Each row is a point on a tangle of strands that fork and nearly touch. The rows are in no order.
(in the rows, 128 means zero)
Points whose rows are less than 146 apart are linked; no others are. Some points are linked to none.
k6: [122 108  92  92 104 164 167 107 139 120 145 108 141  21 135 126 141  84
 138 183 120 140 120 116 118 100 119  96 143 159  55 198  54 126  85 183
 128 100 154 140  61  50  83 179  98 163 120 143 156 126 149 175  66 230
 189 156  62 116  94 148 132 117 154 168]
k391: [122 100 122 105 114 121 146 140 188  96 163 127 144 134 160  86 109 121
 114 163 185  86 132 102  55 113 116 113 116  93 152 101 165 127 116 126
 118 174 154 119  80 129 144 147 150 144 152 129 142  83 129 103  95 147
 155 149 152 106 107 126 162  93 125 149]
k226: [152 138 151 130 123 120 120 120 114 127 108 135 131 145 118 144 131 129
 140 118 134 146 122 138 152 144 140 132 130 149 133 120 127 140 124 107
 130 131 123 107 153 126 114 104 143 114 121 138 122 140 114 133 139 105
 128 122 117 147 133 108 114 133 126 116]
k549: [157 157 150 150 118 121 116  40 121 144 117 119 116 140 145 158 104 134
 113 121 133 185 144  97 168 141 139 111 169 132 116 158 149  93 135 124
  84 120 130 126 112 149 110 179  86 147  74  89 144  91 139 130 112 165
 105 102 126 158  64 101 150 130 101  80]
k179: [166 125 134 103 139 165 162 142 105  92 140 122 180 119  82  67 128 114
 135 142 191  93 123 141 111 184 157 149 112 127 146  71 136 129  87 144
 135 174 149 108 119 106 104  83 225  78 160 174 154 150 116 134 157  56
 140 165 109 103 187 143 140  88 136 167]
k758: [116 122 149 151 123  87  82 162 138 133 131 122 101 182 127 122  98 155
 111 126 125 122 141 135 133 153 123 139 144 106 157 106 168 113 145 102
 126 144 110 104 153 160 128 103 121 120 147 117 107 115 116 103 137 106
 121 147 149 149 135 114 128 137 127 125]
k737: [213 150 133 127 122 118 168  94  94 109 115 138 176 170 112 140 152 109
 127 119 161 142  89 144 154 162 123 124 142 180 140  95 124 109 121 110
 128 116 146 115 155 122  99  97 171  90 108 140 169 128 110 163 148  51
 112  97 118 148 118 137 159  97 129 125]
k400: [142  94  44  95 164 226 196 155  90  83 168 127 197  73 106  98 162  69
 161 149 142  84 108 136 135  95 118 163  90 136 105 113  43 161 114 209
 143 127 160 183  76 100 132 143 171 106 162 158 177 148 144 169 131 137
 172 144 115  81 160 163 122 104 157 188]
k209: [140 133 140 145 113  85 108 114 170 136 149 125 108 184 167 120  86 151
 115 143 148 127 128 112 100 166 112 113 165 106 144 116 177  71 154 117
 112 161 130 106 118 159 156 124 103 124 115  99 141  63 126 109 109 125
 118 144 147 168  94 106 155 122 108 130]
k193: [128 121 139  99  96 130 154 100 169 123 136 132 100  66 142 118 115 140
 154 153 129 133 130 109  84 161 136 100 146 137  99 152 119 128 112 132
 121 157 145  98  99  82 146 148 117 136  91 142 136 117 118 111  81 177
 179 152  99 130  89 120 115 119  90 143]
k725: [100 116 138 164 149 107 110 182 100 158 130 127  64 113  90 146 122 170
 149 114  62 119 122 168 148 158 150 138 115 143 141 147 110 160 148 122
 145 126 107 114 166 140 155  82 111 108 117 155  85 160  98 114 134 102
 142 137 120 130 179 126  61 177 112 155]
k963: [145 118  93 122 142 149 181 116  96 122 113 138 133 106 122 176 144 119
 156 130  97 135  91 147 146 121 122 116 110 171 116 154  84 169 139 133
 136  94 142 152 120 119 131 132 102 125  91 136 154 127 119 174 121 130
 132 124 118 136 117 117 104 136 110 128]
k720: [206 156 133 144 128 111 161  67  93 133 118 146 140 171 134 168 133 129
 139 111 131 162  88 132 164 165 110 109 161 186 131 122 126  90 140 108
 107 106 151 119 145 136 113 111 135 101  61 120 172 109 121 169 130  75
  98  91 118 171  99 119 147 108 107 118]
k301: [110 114  90 115 130 150 173 114 110 124 122 132 118  71 131 167 133 120
 149 134  85 145 110 134 140 106 118 104 115 158  99 176  83 165 123 147
 134  85 137 159  95 104 121 158  84 151  88 129 142 121 127 165  96 174
 140 130 112 130 111 125 105 143 113 121]
k977: [172 112 101  87 146 194 195 130 114  85 150 134 209 110 104  76 134  80
 147 148 193  93 120 136 107 159 145 151 112 136 134  77 105 140  99 156
 124 162 166 139  84 103 107 103 207  97 152 164 178 138 124 153 137  80
 143 161 111  90 155 133 150  65 138 176]
k181: [134 112 143  91 110 133 143 136 180  82 163 117 151 126 138  64 114 119
 124 170 198  89 144 102  58 145 133 120 123  87 149  80 169 120 104 121
 120 195 152 108  83 109 129 128 190 121 163 146 138 109 128  97 109 128
 158 164 123 107 121 123 151  84 125 156]
k603: [ 61 108 137 126 130  90  92 204 178 109 171 112  69 117 128  87 106 169
 118 133 113  89 152 120  69 134 125 122 113  74 173  96 170 142 122 102
 145 172 112 118 130 139 148 116 140 142 175 141  80 125 119  71 114 132
 152 168 140 107 154 136 121 147 138 155]
k973: [125 108  87 138 138 171 140 112  99 172  85 156 178 157 133 179 181  87
 100 116 122 138 108 106 187  33  79 151  83 143  95 169 115 127 156 146
 124  39 141 179 131 155 128 185  73 143 106  85 138 126 143 192 170 130
  57  74 189 129 104 126 166 130 137  67]
k612: [113 114 130 134 123 115  85 157 160 110 133 132 168 209 158 109 131  91
  77 141 178  95 173 106 103  69  92 151 102  74 152  93 177 117 119 107
 116 138 149 128 118 168 138 155 132 164 170  85 118  94 150 115 152 128
 110 113 185  91 123 128 199 110 143 100]
k727: [161 121  83 107 131 167 191  94 105 113 111 126 174  82 119 171 176  78
 145 149 116 148  86 122 162  95 111  99 121 185  81 172  66 141 115 159
 125  73 154 156  88  91  84 153 109 124  92 125 177 116 151 203 107 172
 132 133 105 141  86 120 124 105 138 123]
k498: [ 98 166 161 112 129 131  93 106 117 130  91 123 100  91 116 141 134 138
 151 123 107 161 152 134 141 125 163 131 134 124 102 147 101 157 110 118
 148 127 101 104 156 112 105 126 134 140 134 135  72 182 127 107 129 158
 132 135  89 119 148 107  83 154 130 113]
k243: [131 120 145  73 118 167 141 130 158  77 167 120 174 109 121  42 115 101
 138 166 218  91 154 102  69 161 147 139 126  85 143  68 157 124  83 139
 119 199 157 110  76  94 102 114 226 104 184 158 142 139 135 100 135 113
 154 184 108  92 155 139 149  71 130 167]
k575: [140 127 129 154 130  94  83 143 157 130 144 124 153 243 167 127 106 104
  64 129 171 108 156 122 112  98  87 143 136  74 146  93 182  85 138 108
 111 142 151 127 128 182 150 138 110 152 162  72 140  62 160 126 159 111
  84 111 186 119 106 128 215 102 135  96]
k233: [152 129 111 157 142  94 111 119 146 147 154 134 139 230 169 142  91 128
  79 132 146 111 132 132 105 129  84 126 144  95 151 124 174  73 162 128
 106 134 151 133 113 177 165 129  83 132 138  82 155  46 152 145 130  99
  76 118 183 149  97 113 198 113 125  98]
k267: [ 51 118 127  95 114 121 123 156 180 114 158 126  74  59 161  97 108 153
 132 139  96 129 167 117  91 101 131 120 122 101 122 143 124 163 102 126
 142 134 121 139 120  94 143 155 112 181 154 128  85 138 128  80  99 190
 165 150 107  96 138 136 117 161 127 133]
k726: [160 143 123 164 141 129 109 135  86 170  94 148 160 183 114 170 145 112
 100 114 123 137 110 142 175 110 115 151 122 147 145 136 134 127 161 111
 126  78 129 148 180 166 128 118 104 122 130  93 146 137 124 158 179  68
  72  74 175 139 120 122 161 145 139  85]
k257: [137 152 148 153 120  98 100  84 150 145 131 119 119 184 170 131  89 136
 103 129 149 160 152 104 139 137 112 114 163 112 129 133 171  84 152 115
  98 135 130 126 119 155 135 155  88 152 107  78 138  75 143 116 132 146
 101 115 147 163  83  98 164 126 112  88]
k463: [ 79 148 152 122 134 132  93 166 123 127 108 128 104 105 101 116 138 134
 132 130 118 138 145 147 133 109 164 142 113 105 127 131 118 166 116 114
 168 121  94 104 170 122 122 111 141 131 184 150  74 189 127  95 148 129
 135 138 113 119 188 120  79 168 145 127]
k458: [189 125  93 119 125 134 198  72 130 114 129 156 180 146 142 155 144  96
 123 147 162 132  83 112 129 126 107 103 129 170 113 149 118 120 137 127
 111  95 175 139  90 116 108 148 120 129  77 129 204  79 142 181 102 125
 119 122 135 153  74 115 153  84 108 124]
k865: [205 134 148 156  98  73 119  86 107 132 127 132  99 179 109 123 109 168
 145 111 118 147 104 132 144 208 121 110 175 169 109 100 160  37 146 108
 101 158 114  78 160 118 139  74 161  61  68 160 145 111 108 118 122  76
 123 120 103 171 133 147 114  92  86 149]
k781: [132 138 118  91 158 217 155 152  86 103 116 130 192  83  78  78 157  74
 142 134 177 112 126 134 145 129 167 192 110 117 119  90  83 158 100 176
 161 125 124 136 134  97 100 107 196  81 203 169 142 194 141 129 162 102
 131 147  96  84 198 139 107 112 164 169]
k563: [153 154 121  92 157 204 161 135  71 119  85 126 197  86  84 106 183  65
 139 115 160 121 107 138 166 108 170 189 122 132 101 109  60 153 111 171
 173  97 110 142 154 104 100 103 180  72 192 155 145 206 146 147 158  99
 114 118 101 102 177 139  96 123 182 146]
k289: [110 127 138 100 126 135 136 155 139 105 144 122 113  87 111 111 127 134
 144 145 132 115 137 144 103 136 144 134 110 114 132 107 115 169 110 129
 153 145 134 113 127  95 137 110 151 125 166 168  97 158 112 109 116 132
 165 157  95 116 157 121  91 136 126 151]
k893: [120 121 137 112  93 102 129 114 218 104 157 131 134 135 177  83 104 121
 108 172 192 103 138  80  60 116 111 103 142  91 134 127 177  98 124 113
 110 173 147  99  86 127 138 167 130 150 133 107 150  68 137  88  94 174
 150 146 145 125  79 119 166 104 110 129]
k250: [ 64 154 152 108 130 132 100 124 133 137 108 120  63  62 124 133 120 153
 146 126  69 162 172 134 124 124 161 130 135 113 102 153 100 166 102 125
 153 124  97 115 158 116 123 135 112 164 133 140  54 188 131  91 107 185
 138 139  84 102 158 122  77 182 121 124]
k104: [126 116 153 123 113 113 129 115 156 150 146 122  64  72 146 131  99 167
 161 129  85 134 135 118  83 187 137 104 145 146 117 145 127 119 134 132
 119 170 123 103 112 103 169 120 112 123  75 154 113 126 111  96  86 157
 176 145 102 132 113 117  89 136  69 157]
k957: [152  56   9 130 153 192 200 139  82  97 139 151 200 129 118 158 185  91
 136 133 121  61  65 142 111  88  84 122  72 157 127 148  91 161 145 203
 147 107 184 215  81 132 171 157 143 134  99 149 186 113 150 214 137 106
 145 120 172  85 128 189 146 113 148 169]
k510: [143 106 140 141 120 113 139 129 142 153 153 118  63  76 134 139 108 185
 180 123  79 112 116 138  60 199 136 101 139 159 113 141 116 116 145 137
 127 184 124 103 116  91 192  87 129  94  64 184 132 124  97  99  78 129
 188 149  88 136 120 133  73 119  63 182]
k379: [102 150 175 113 107  89  62 151 175  97 121  96 137 179 134  81 112 123
 102 137 187 124 172 103  98 129 139 133 135  66 147  83 193 114 108  83
 135 182 108  92 140 134  81 131 186 128 186 127 104 136 146  80 176 121
 144 137 123 136 134 143 148  96 149 122]
k364: [ 62 127 137 116 129 130 124 141 129 141 142 120  35  41 132 134 105 170
 154 123  42 144 162 149 107 145 144 132 134 132 103 154  86 171 106 142
 152 128 107 130 144 102 161 133 106 161 106 159  67 176 116  94  90 175
 171 138  78 104 157 133  74 179 102 146]
k402: [146 179 177 164 120  90  60 128  99 170  84 125 147 191 113 144 135 125
 107  74 141 171 134 149 194 121 150 138 147 124 131 114 151 110 150 100
 126 101  94 119 191 163 101 110 137 127 141 101 128 152 136 130 200  89
  87  79 152 153 136 150 164 140 161  77]
k256: [136 142 118 106 146 178 155 147  86 123  81 129 165  96  90 134 177  96
 139 121 131 128 105 154 160  97 160 163 105 139 113 127  69 168 119 140
 169  92 113 137 160 110 126 112 147 101 170 144 125 194 126 146 147 114
 118 116 114 119 161 123  86 142 162 130]
k749: [165 140 152 161 133  98 109  78 103 158 126 124  92 171 137 157  96 163
 130 113  95 167 132 129 159 174 129 118 168 148 137 131 149  80 161 127
  93 129 125 120 136 156 137 119  91 114  66 103 129 101 117 134 124 106
 102 115 125 175 104 103 117 136  99 123]
k135: [140 169 153 136 129 134 105  51  85 143  72 118 128 108 119 181 143 125
 137  91 110 187 135 124 194 110 161 128 152 142 106 154 106 132 127 119
 117 100 109 127 136 143  83 157 107 144  87 100 116 151 132 138 129 159
  91  94 110 140  93 104 128 135 130  67]
k186: [135 135 127 125 137 144 140 137  90 130  91 137 140 117  99 154 153 115
 140 124 122 140 110 154 162 117 149 141 108 154 131 129  94 164 135 119
 155  99 115 126 165 127 127 110 131 111 136 135 120 168 115 142 146 110
 114 113 126 131 152 111  95 148 136 117]
k827: [188 120 150 151 122  86 131 125 104 134 126 128  99 158  93 131 120 167
 149 111 110 126  99 148 138 195 133 120 140 167 125 115 140  95 136 108
 117 158 122  84 163 115 139  68 161  70  90 173 130 131  99 126 125  70
 141 145 102 152 151 130  87 109  94 164]
k242: [ 75 109 121  91 111 125 143 156 191 102 175 125  95  63 153  85 111 145
 137 147 125 100 145 112  65 108 124 113 116 100 133 124 128 165 101 131
 141 154 144 132  98  87 154 147 134 164 160 147 105 123 117  84  92 173
 183 156 111  97 130 142 124 136 126 151]
k813: [ 76 116 112 146 136 159 112 184  96 162  93 149 114 125 125 144 146 127
 120 117  88 127 129 150 173  72 124 157  75 125 138 167 112 160 144 116
 154  75  95 159 164 158 163 137  80 154 167 100  86 179 126 113 162 132
  84  89 180 114 162 130 101 191 153 100]
k141: [138 117 143  93 136 165 148 158 134  91 162 114 154 104  92  49 111 129
 145 156 197  84 139 128  75 186 154 140 111  99 150  65 150 129  82 145
 128 198 153 108  91  98 121  94 229  87 175 182 139 145 121 117 137  87
 155 188 108 103 182 137 133  83 124 180]
k630: [149 113  74  96 124 176 187 108 115 112 139 113 171  52 121 147 173  65
 146 170 117 136  97 122 144  91 108 103 122 179  60 187  43 139 100 184
 127  92 160 162  62  66  77 163 109 129 117 139 180 116 151 202  85 199
 173 143  79 128  95 133 119 108 154 159]
k877: [129 117 106 165 156 127 139 121  87 166 138 141  99 153 134 181 117 161
 133 116  69 131 113 149 141 140 109 117 121 154 155 164 125 134 190 134
 119  83 128 170 129 165 154 130  64 134  88 103 138 105 112 164 134  99
  93 107 159 150 126 104 113 177 107 122]
k310: [ 54 109 143 141 126  74  82 185 200 134 176 120  61 136 161  98  90 175
 109 128  99 103 163 110  75 137 112 122 139  79 172 113 183 112 141 109
 129 153 103 132 122 153 155 126  94 151 150 103  83 101 120  74 110 149
 130 163 152 125 129 123 126 157 133 141]
k286: [188 159 166 173  94  64  98  90  95 143 113 133 106 199 100 126 113 168
 126  85 115 167 118 148 180 200 119 116 175 159 113  96 157  49 145 109
  98 144 107  83 177 134 115  78 153  71  77 144 133 121 116 126 152  78
 108  98 109 172 146 164 129 100 119 131]
k991: [166 104  75  86 157 211 201 133 100  81 150 132 214  94 102  88 155  61
 152 145 172  96 114 132 134 125 133 161 108 140 118  96  65 151 110 177
 128 138 164 160  84 101 109 123 186  94 156 158 183 141 142 166 139 111
 149 154 115  83 145 138 137  72 146 179]
k490: [123 168 132  88 158 194 131 121  93 131  65 127 203  93 105 101 198  63
 129 106 154 126 117 122 168  63 159 191 119 104  78 119  51 144 113 160
 171  91 101 140 149  98  87 120 168  98 207 133 121 211 153 131 158 150
 111 120 114 102 158 133 103 131 201 118]
k202: [179 175 151 164 129 102  98 130  85 167  95 136 164 192 106 157 146 114
 103  89 139 155 109 154 195 129 129 143 147 149 139 111 145 104 150  99
 123  87 115 128 200 163 107 100 132 111 134 101 153 142 126 153 189  59
  79  65 156 145 129 155 178 136 151  81]
k266: [104 104 150 156 142  87  94 208 124 140 130 112  77 137  63 102 115 182
 124 117 103  96 133 161 128 168 143 138 119  99 155 110 151 147 135 121
 143 160 103  80 175 142 139  77 149  92 153 167  84 147 113  87 141  86
 155 176 136 126 191 145  77 152 122 163]
k126: [169 177 158 143 121 120 112  36  93 146  94 125 131 137 127 178 130 128
 130  91 129 198 130 115 193 127 146 115 165 148 113 145 128 100 129 118
  95 104 122 126 129 146  84 160 106 143  68  95 146 123 140 147 133 140
  88  75 113 154  74 109 151 117 125  68]
k891: [110 156 132  94 138 171 119 117 122 125  73 123 196 112 118 117 185  72
 124 112 154 141 137 123 161  53 154 163 112 106  88 127  82 149 111 134
 158 103 112 138 143 103  90 138 150 128 189 115 108 184 145 126 155 162
 113 119 123 105 141 124 122 122 182  99]
k21: [206 144 146 149 123 111 148  53  80 141 117 141 101 145 121 170 129 153
 161 113  94 172  89 126 168 186 130 105 164 194 115 133 129  85 146 117
  95 126 136 109 140 135 130 106 130  87  31 135 153 124 122 155 115  89
 107 101  93 162 105 112 107 113  83 140]
k657: [159 151 168 144 115  97  94  82 116 140 106 131 107 157 127 148 108 147
 138 108 124 177 133 122 162 167 138 119 162 154 120 124 149  99 137 108
 109 142 117 100 149 141 114 113 130 114  88 120 119 127 120 125 131 118
 118 109 112 164 118 111 119 126 111 108]
k262: [205 161 120 123 112 119 164  66 137 113 123 138 208 185 152 134 146  84
 105 125 190 150 110 116 149 116 107 120 151 156 113 104 133  94 115 108
 106 111 164 123 112 119 100 140 145 131 105 111 189  93 139 159 140 103
 103  91 132 151  72 131 198  73 130  88]
k960: [121 100 121 113 123 121 128 145 164  94 148 130 167 167 150  96 124 101
 100 151 179  89 146 107  88  85 107 133 102  94 152  95 159 133 115 118
 117 152 155 127  96 145 131 150 144 157 164 111 129  98 132 116 122 137
 136 136 165  93 126 120 168 105 136 125]
k440: [ 88  93 102 157 133  95 132 160 178 151 193 133  83 143 174 139  85 186
 121 119  95  84 124 133  54 142  95 107 125 121 179 139 154 120 169 157
 120 143 117 158  91 161 189 134  75 146 117 120 129  60 121 125  80 130
 125 138 164 132 114 145 138 158 124 151]
k625: [ 43 117 127 138 136 135  94 181 124 144 122 140  86 114 138 125 128 151
 120 120  78 130 156 142 150  79 131 142  88 118 142 161 123 161 135 110
 153  91  84 155 158 152 159 135  88 170 170 104  72 165 125  91 142 150
 105 117 159 106 170 131 102 203 144 104]
k588: [110 100 120 131 143 124 134 197 124 112 153 116 114 107  97 105 118 149
 133 138 127  84 126 159  94 140 135 133  92 107 169  99 135 157 120 129
 148 162 133 126 129 132 159 103 156 125 167 164 111 138 107 114 123  99
 163 151 136 109 175 138 112 137 129 163]
k260: [159 134 119 123 112 124 151  83 144 120 121 143 172 154 152 137 128 100
 115 138 169 139 121 103 138 109 108 115 137 137 111 137 139 122 120 115
 105 111 154 125 102 121 109 156 116 146 107 109 167  85 133 146 116 144
 122 112 141 143  80 105 165  96 115  94]
k248: [172 114  86 115 135 145 193 105 111 111 123 150 173 134 127 160 152  97
 137 135 133 117  81 133 136 119 110 116 110 170 125 137 101 154 139 129
 127  95 163 155 106 116 122 131 125 123 100 138 181 108 131 185 122 114
 125 123 135 137  96 121 131 109 116 130]
k117: [131 133 148 142 144 126 122 122  86 147 109 126  69  96  99 167 131 154
 166 115  65 155 116 159 154 162 157 128 127 166 111 148  87 161 130 124
 141 122 110 105 159 118 140  94 119 103  89 159  97 176 106 131 124 120
 137 125  82 127 160 111  52 157  98 147]
k147: [ 24 122 129 114 130 120  99 176 156 126 155 126  50  75 154 107 114 163
 126 123  65 132 170 131 117  89 135 130 104 107 137 149 122 172 110 115
 154 116  93 152 150 127 153 138 104 188 165 121  65 163 128  70 115 176
 134 142 122  98 164 141  95 195 135 120]
k197: [ 66  89 118 149 128  92 110 211 181 123 195 112  53  94 133 103 100 199
 130 111  89  69 133 129  45 151 122 120 113  92 180 101 150 139 132 134
 142 181 109 136 117 135 185  99 122 133 146 160  96 106 108  79  83 122
 166 163 139 118 148 158 127 153 139 174]
k679: [140 118  84 130 144 175 155  98  89 160  83 145 187 125 123 189 198  82
 120 121 115 155 100 107 193  40  92 129  94 170  83 181  96 123 133 150
 123  36 137 180 118 133 100 178  77 138  94  95 153 124 150 206 150 153
  71  93 158 136  93 122 158 113 137  71]
k816: [155 131  88 121 143 171 171  89  84 137  87 133 182  99 114 186 195  78
 142 126 114 160  91 118 186  71 111 116 117 176  88 172  78 136 117 148
 126  56 141 166 117 113  82 156  97 125  88 106 166 128 153 205 128 160
  98 112 123 140  86 112 135 110 138  89]
k990: [179 170 176 156 105  85  96  78  89 146 101 131 120 175 109 152 126 143
 133  85 125 183 122 140 183 168 137 119 167 167 119 108 138  85 136 106
 111 129 106 101 177 138 100  99 148 103  85 130 133 139 121 139 156  88
 105  85 104 166 134 139 134 115 131 105]
k143: [128 104 105 152 141 105 134 146 144 141 160 140 113 170 158 148  95 157
 120 135 116  97 115 137  88 138  93 116 124 123 164 129 154 119 169 133
 118 130 134 145 102 164 166 127  90 140 126 118 141  67 121 142 102 113
 112 130 168 140 117 119 142 142 114 133]
k750: [145 139 112 145 140 156 118 120  95 174  84 152 179 173 129 170 168  92
 101 109 135 138 113 125 182  63 103 158 102 142 118 142 124 128 152 120
 123  57 133 164 164 159 130 152  92 137 127  86 143 138 135 171 180 104
  60  64 182 129 103 124 167 133 142  58]
k862: [107 107 112  97 122 139 158 146 154  97 155 128 135  93 135 107 121 123
 135 149 142 101 129 134  89 113 129 121 108 118 138 111 117 164 113 135
 136 144 150 137  97 101 147 138 138 146 154 152 126 123 116 117 101 146
 166 147 119 109 132 128 118 118 127 148]
k621: [170 142 129 168 138  96 123  88 105 162 142 125 104 208 148 156  93 162
 110 119 108 151 124 144 141 170 106 111 170 132 151 134 162  63 181 132
  99 120 138 133 140 165 155 111  77 108  78  89 153  74 126 154 131  83
  78 118 149 183 105 108 144 134 105 128]
k843: [ 60 128 148 126 112 116 106 105 179 132 138 120  77  75 173 117  98 149
 112 139 101 145 180  83 114 115 133 109 156  97 125 177 156 121 117 118
 101 132 109 133 114 127 117 195  72 196 109  87  79 112 136  81  96 217
 133 136 125 104  98 120 134 157 110  97]
k899: [ 56 120 152 135 117  96  91 143 189 137 156 121  61 106 175 103  87 167
 114 131  92 133 179 100  92 136 123 113 152  95 151 142 168 120 132 109
 117 146 103 135 120 142 141 153  88 173 126  95  79 113 127  71 108 180
 135 151 133 120 111 118 120 163 117 120]
k997: [104 159 153 139 140 142  86  80  82 155  70 119  99  99 116 176 140 139
 138  98  84 179 148 133 188 111 172 133 137 130 114 164  99 149 130 116
 133  99  86 129 150 152  99 145  96 148 106 103  81 172 130 116 127 163
  90 100 117 126 124 101 101 167 133  77]
k678: [151  67  24 109 163 217 201 154  77  93 151 140 205 102 113 114 174  72
 148 139 140  65  97 139 117  96 109 146  73 145 126 121  66 153 123 204
 143 123 175 200  85 122 154 144 167 119 127 145 181 134 143 192 152 106
 155 131 149  77 152 171 135  95 160 184]
k153: [108 115  91 110 114 157 156 104 118 127 116 112 127  38 133 157 135  96
 139 156  93 157 118 120 144  87 124  98 130 155  67 196  73 139  92 168
 129  82 134 152  79  85  89 181  78 168 105 123 133 129 144 167  78 220
 147 135  90 116 105 133 127 136 138 131]
k298: [163 124 137 146 140 127 147  86  85 146 119 130  81 114 118 181 127 155
 164 114  68 155 101 139 153 170 144 113 138 181 122 150 108 137 151 122
 112 122 129 122 137 133 137 107 107 103  47 140 127 139 108 149 112 113
 127 122  94 143 120 107  75 138  83 143]
k291: [113 123 137 102  88 127 145 100 195 115 140 136 116  68 161 101 114 126
 128 164 160 133 137  91  83 140 129  96 149 119 107 161 141 116 108 124
 106 149 146 100  90  90 125 174 106 161 105 120 139  97 126 102  83 204
 168 154 117 123  76 121 138 118 102 130]
k945: [120 132 159  96 104 108 102 130 192  80 144 110 152 161 151  63 111 113
 107 165 209 106 166  87  71 127 131 126 140  68 144  79 199 109 104  97
 123 197 136  98 106 120 101 141 191 130 173 121 130 116 138  79 142 141
 155 148 128 120 111 131 160  84 134 133]
k856: [123 104 133 150 141  97 118 187 127 131 138 121 103 148  99 122 109 161
 125 126 118  91 120 155 113 162 127 133 117 115 169 101 150 132 139 116
 135 154 124 110 150 155 145  91 140 113 147 149 113 120 104 116 121  88
 137 153 149 135 156 127 110 136 121 158]
k601: [ 86 128 131 158 142 158 107 204  75 180  62 153 119 125 100 143 157 119
 111 107  97 116 116 152 182  81 149 165  80 113 138 168 125 161 138 117
 164  69  85 144 190 162 163 110  97 129 184 103  78 204 134 109 171 105
  90  74 183 128 180 137  93 194 167 109]
k617: [ 79 116 136 140 138 112 118 172 132 154 158 118  44  76 121 137 109 181
 154 118  51 122 140 158 110 157 137 128 122 137 134 138 105 161 137 132
 146 143 111 129 142 120 172  98 110 137 112 163  80 156  96  98 106 130
 166 142 101 125 171 131  66 170 101 157]
k701: [103 162 181 149 120  91  40 144 129 143  88 115 132 180 120 127 126 131
 112  94 144 155 155 136 165 119 151 139 140  98 133 114 162 126 138  91
 132 125  88 102 177 155  92 115 147 135 165 112  98 153 139 101 191 115
 111 109 142 145 144 135 139 141 161  89]
k370: [165 129 109 156 148 109 133 119 124 146 143 143 132 207 152 156 100 135
 104 131 129 117 110 136 119 141  91 122 138 131 154 131 154  98 171 120
 106 116 148 142 127 165 152 119  94 126 114 103 164  64 134 160 124  85
  86 116 169 155 105 108 165 129 111 112]
k85: [ 87 126 142 111  94 109 114 115 223 110 150 134 118 105 182  87 104 125
 107 164 169 126 160  68  79  99 110 100 151  88 125 158 171 108 111 109
 101 153 135 105  89 110 122 193 105 175 126  90 124  87 138  84 104 211
 156 149 133 115  80 122 158 120 114 117]
k431: [ 89 160 186 130 109  79  37 150 157 119 110  99 116 171 122  99 110 136
 108 113 158 139 173 116 125 134 152 128 141  72 140 100 181 118 118  87
 138 160  85  81 168 137  78 120 173 126 176 131  84 154 148  80 188 121
 142 139 121 149 151 147 121 119 153 114]
k861: [181 161 143 117 104 121 137  81 141 106 111 128 214 184 144 116 150  80
 104 111 203 147 131 122 151 104 127 134 139 138 113  90 141 109 107 108
 118 124 147 122 128 116  85 137 166 132 140 115 165 119 137 144 160 111
 112  93 131 130  94 141 192  79 151  84]
k120: [ 68  84  95 164 133 101 129 187 180 141 206 115  67 110 158 127  89 203
 139 109  84  70 119 138  37 150 107 115 115 125 181 124 143 140 144 158
 134 169 107 156 103 147 198 111 102 138 122 157 120  83 107 104  66 116
 158 140 145 130 128 167 133 155 135 167]
k279: [124 136 152 143 108  75  79 143 171 120 141 111 109 200 148 107  88 150
 102 132 154 121 143 116 107 160 114 129 163  84 143  90 193  75 141 103
 118 167 117  99 139 160 135 112 132 118 142 108 122  85 131  96 132 116
 121 150 149 161 109 121 159 113 124 131]
k539: [ 74 124 154 136 144 113  90 213 126 123 133 116  88 116  74  92 132 157
 118 134 115 102 149 149 122 137 156 142 106  82 159 112 147 166 116 118
 160 147  98  93 173 132 131  96 155 111 190 165  69 173 124  77 149 107
 154 162 127 117 204 143  84 163 141 152]

Follow the links from the first point to the second, and from the first to the third. Name the last point that the two ways share.
k291 / k701 / k310 => k391
k657 / k977 / k816 => k181
k440 / k957 / k750 => k181
k563 / k310 / k379 => k370
k862 / k549 / k725 => k856
k117 / k257 / k242 => k856

A fork is a point with three links. Follow the links from the first point to the second and name the forks in between, in order.
k612 / k678 => k391, k181
k248 / k243 => k181
k141 / k104 => k181, k391
k781 / k85 => k563, k657, k370, k391

Name the points in between on the shortest way along the links from the first point to the second, in order.
k458 / k816 => k248, k963, k301, k153, k6, k630, k727
k816 / k977 => k679, k973, k750, k726, k202, k402, k701, k431, k379, k945, k181, k243, k141, k179
k141 / k865 => k243, k181, k391, k960, k612, k575, k233, k370, k621, k749, k657, k990, k286
k364 / k813 => k250, k498, k463, k539, k266, k856, k588, k289, k862, k242, k267, k147, k625
k186 / k197 => k226, k657, k749, k621, k370, k143, k440, k120
